The views of a scene show one set of named points, each view turned or mirrored, and shifted as a whole, with a little noise and some points left out.
In the rows, zero is written as 128.

Scene 1
View 1
q484: [177 160 121  87 127 102 157 135 103 107 108  73 108 162 173 126 106 110
 139 151 108 141 191]
q975: [186 145 111 102 139 141 156 122 127 136 112 109 118 136 141 118 118 110
 141 154 131 128 138]
q470: [181 165 112  96 116  92 159 131  91 115  94  87 116 174 151 123  91 120
 136 142 103 149 200]
q6: [198 125 115  99 138 149 143 146 120 118 133 106 113 147 142 117 116  94
 137 143 108 135 134]
q945: [203 144 102 102 112 106 141 142  85 109 108 103 123 179 124 115  82 108
 135 125  87 154 178]
q120: [172 117 128 128 142 152 167 184 108 120 142  95 138 131 129 129 104 116
  94 141 127 155 149]
q941: [188 107 140 104 140 137 150 206 101  84 163  71 118 156 155 129 107  90
 101 139  95 167 163]
q736: [170 135 117 126 135 141 170 157 109 132 117 101 140 133 124 129 104 129
 106 145 134 151 154]
q911: [180 130 133  92 156 157 158 141 138 122 135  87 107 127 171 125 140 101
 141 164 131 124 133]
q101: [152 161 112 130 122 113 185 146  92 136  91  91 144 140 126 134  89 149
 100 144 138 161 193]
q423: [164 150 109 126 136 140 175 134 112 147 101 107 139 126 123 127 105 136
 115 149 145 141 155]
q11: [191 120 106 117 143 168 153 130 129 144 126 129 131 124 113 115 116 110
 133 144 134 130 110]
View 2
q911: [ 97 102 128 117 118 119 111  86 165 126 158  79 123 132 164 157 153 134
 138 136 153 122 131]
q945: [135 126 166 178 142 160  98 124 143 132 138 102 185 131 203 141 117 135
  73 157 124 136 118]
q736: [115 102 159 140 126 136 117 144 139 148 153 112 144 159 168 142 148 109
 117 127 111 117 122]
q11: [125  93 106 145 107 154 124 133 149 130 159  85 129 150 163 153 180 115
 104 112 137 124 130]
q423: [136  91 155 148 122 140 111 140 139 137 156 116 140 155 153 160 154  97
 121 130 107 106 135]
q120: [ 93 118 153 120 123 127 128 150 137 158 148 107 139 171 182 124 154 121
 118 119 118 129 113]
q470: [136 108 195 168 151 134  87 102 147 131 144 122 172 127 175 159 102 118
 111 170 112 118 133]
q6: [110 115 122 139 123 141 114 109 159 131 152  81 147 135 186 143 153 139
 101 130 149 137 121]
View 3
q911: [125 106 109 116 188 147 100 110 140 127 117 139 127 155 109 190 130  82
 121 101 135  68 163]
q6: [122  97 131  93 176 134 107 102 154 134 102 166 126 169 135 173 114  85
 131 100 110 127 168]
q975: [128 128 106 110 185 142 106 118 153 119  96 164 126 153 121 180 130  98
 124 116 136 116 157]
q945: [119 140 151  90 182 152 112 133 120 150 131 184 144 164 149 154  94  89
 133  90 125 183 162]
q423: [117 150 109 107 195 164 109 128 140  98 102 157 108 131 128 154 133 111
 125 119 155 138 139]
q941: [103  97 159  92 199 175  97 112  88 147 170 135 104 162 133 144 103  64
 133  67 121 105 168]
q736: [115 131 129  96 194 162 107 120 128 112 119 156 107 142 139 148 120  97
 131 105 138 144 148]
q120: [101 112 139  92 201 177 101 111 115 106 133 132  86 139 133 136 125  91
 133  96 140 120 146]
q101: [115 186 121 107 205 175 107 153 110 106 132 156 117 123 134 143 128 110
 124 109 169 164 136]
q484: [128 163 125 114 186 152 107 145 114 158 144 169 163 160 122 180 108  82
 115  90 142 130 161]
q470: [126 183 124 115 194 155 110 155 112 146 141 178 163 147 129 170 111  94
 119  95 154 157 152]
View 4
q423: [132 146 130 103 123  92 103 128 102 139 140 117 142 134 115 114 123 140
 134 122 126 138 125]
q484: [102 122  72  97 131 110 124 139 126 117 130  66 152 156  92 128  93  94
 146 113 143 123 146]
q6: [100 138 110 102 124 122 103 132 105 121 119  99 125 162 124 103  69  95
 138 113  96 151 107]
q120: [119 136 107 123 143 117  98 102 111 138 143 117 118 137 133  87 105 121
 145 141 130 138  78]
q941: [ 92 113  51 129 159 146 106  96 140 121 142  79 113 157 127  84  77  77
 158 149 145 126  69]
q470: [120 120  77  89 126 103 117 141 136 130 141  70 164 160  89 129 115 115
 142 118 161 123 156]
q736: [130 140 117 109 131 105 102 115 111 138 142 113 135 140 120 102 115 131
 140 131 132 140 105]
q975: [110 147 125  98 116 100 115 140  94 122 120 107 139 149 110 121  91 112
 132 109 100 146 129]
q11: [121 155 149 105 119 105  95 125  89 137 126 135 122 141 134  99  92 129
 130 121  94 158  97]
q101: [143 133 102 100 131  91 106 121 130 147 159 100 156 140 103 114 145 150
 141 132 168 124 134]
q911: [ 89 151 105 118 129 105 129 126  82 105 106 106 121 124 111 121  79  86
 144 119  94 134 112]
View 5
q911: [131 127 109 129 141 172 119 159 114  76 166  99 102 103 160 155 122 149
 143 113 105 119 137]
q120: [144 117  92  77 145 152 159 132 131  98 159 112 128 114 114 145 148 123
 136 115 103 124 106]
q484: [132 115 101 104 149 162 110 140 155 107 172  66 164  94 142 146  87 156
 132 121 102 128  86]
q975: [121 112 115 129 159 163 135 151 116  94 154 101 115 118 156 144  89 135
 149 106  88 140 118]
q945: [125 107 108  83 136 151 152 130 139 128 152  77 178 103 104 129  69 140
 148 106  86 144  93]
q11: [116 110 118 126 150 161 167 150  93  95 141 124  97 133 140 142 100 121
 162  96  82 142 141]
q423: [127  98 105 120 189 151 157 131 131  97 145 110 116 138 146 137 105 108
 141 115  85 141  98]
q6: [126 122 114 107 126 167 142 150 108  99 157 101 124 108 128 144 102 148
 155 101  95 133 133]
q470: [128 104  99 101 173 158 121 130 168 115 164  72 170 103 140 135  76 142
 127 123  96 137  66]
q101: [135  94  88  99 204 143 153 117 168 108 152 100 144 132 129 135 110 106
 126 127  88 142  61]
q941: [152 137  90  56 104 156 148 141 128 100 173 100 145  87  97 148 160 148
 139 114 118 113 117]
View 6
q120: [105 119  95 133 144 156 103 152 156 124 126 134 117 126 131  98 130 143
 137 126 138 121 113]
q945: [118 129 144  92 129 130 125 114 184 134 134 128 138  89 164 161 127 128
 109 143 168 111  82]
q941: [140 109 102 103 120 136 130 168 181 129 115 135 127 130 142  90 147 148
 155 150 164 150  86]
q423: [ 93 131 116 139 154 172 102 122 135 133 138 127 129 119 127 145 110 130
 103 109 118 107 114]
q101: [ 99 142 150 134 168 141 130 122 146 119 142 110 117 134 123 135 118 141
  80 101 134  98 113]
q975: [113 124 108 123 130 187 102 124 136 153 135 138 156 115 134 169 106 124
 118 128 114 125  96]
q484: [150 134 157  95 125 140 160 119 161 148 134 123 160 130 143 176 127 138
  96 134 150 133  69]
q11: [ 89 117  76 129 133 194  70 127 143 149 132 146 142  96 141 150 105 118
 135 131 111 119 112]
q470: [131 140 164 106 143 136 152 116 158 137 141 116 148 134 137 169 121 138
  83 119 147 114  83]
q6: [121 116  94 107 118 173 103 136 156 150 126 144 152 105 147 151 118 124
 141 145 136 136  88]
q736: [100 126 112 131 148 160 105 136 148 129 132 127 125 125 131 126 119 137
 118 116 128 113 113]
q911: [137 114  88 124 120 193 115 150 129 155 122 147 164 140 121 150 116 131
 139 133 110 154  87]

Which points are out of place in each view (at most two, in the order of its rows)? Write - if all are in place.
view 1 | q470
view 2 | -
view 3 | q6, q736
view 4 | q941, q11
view 5 | q120
view 6 | q484
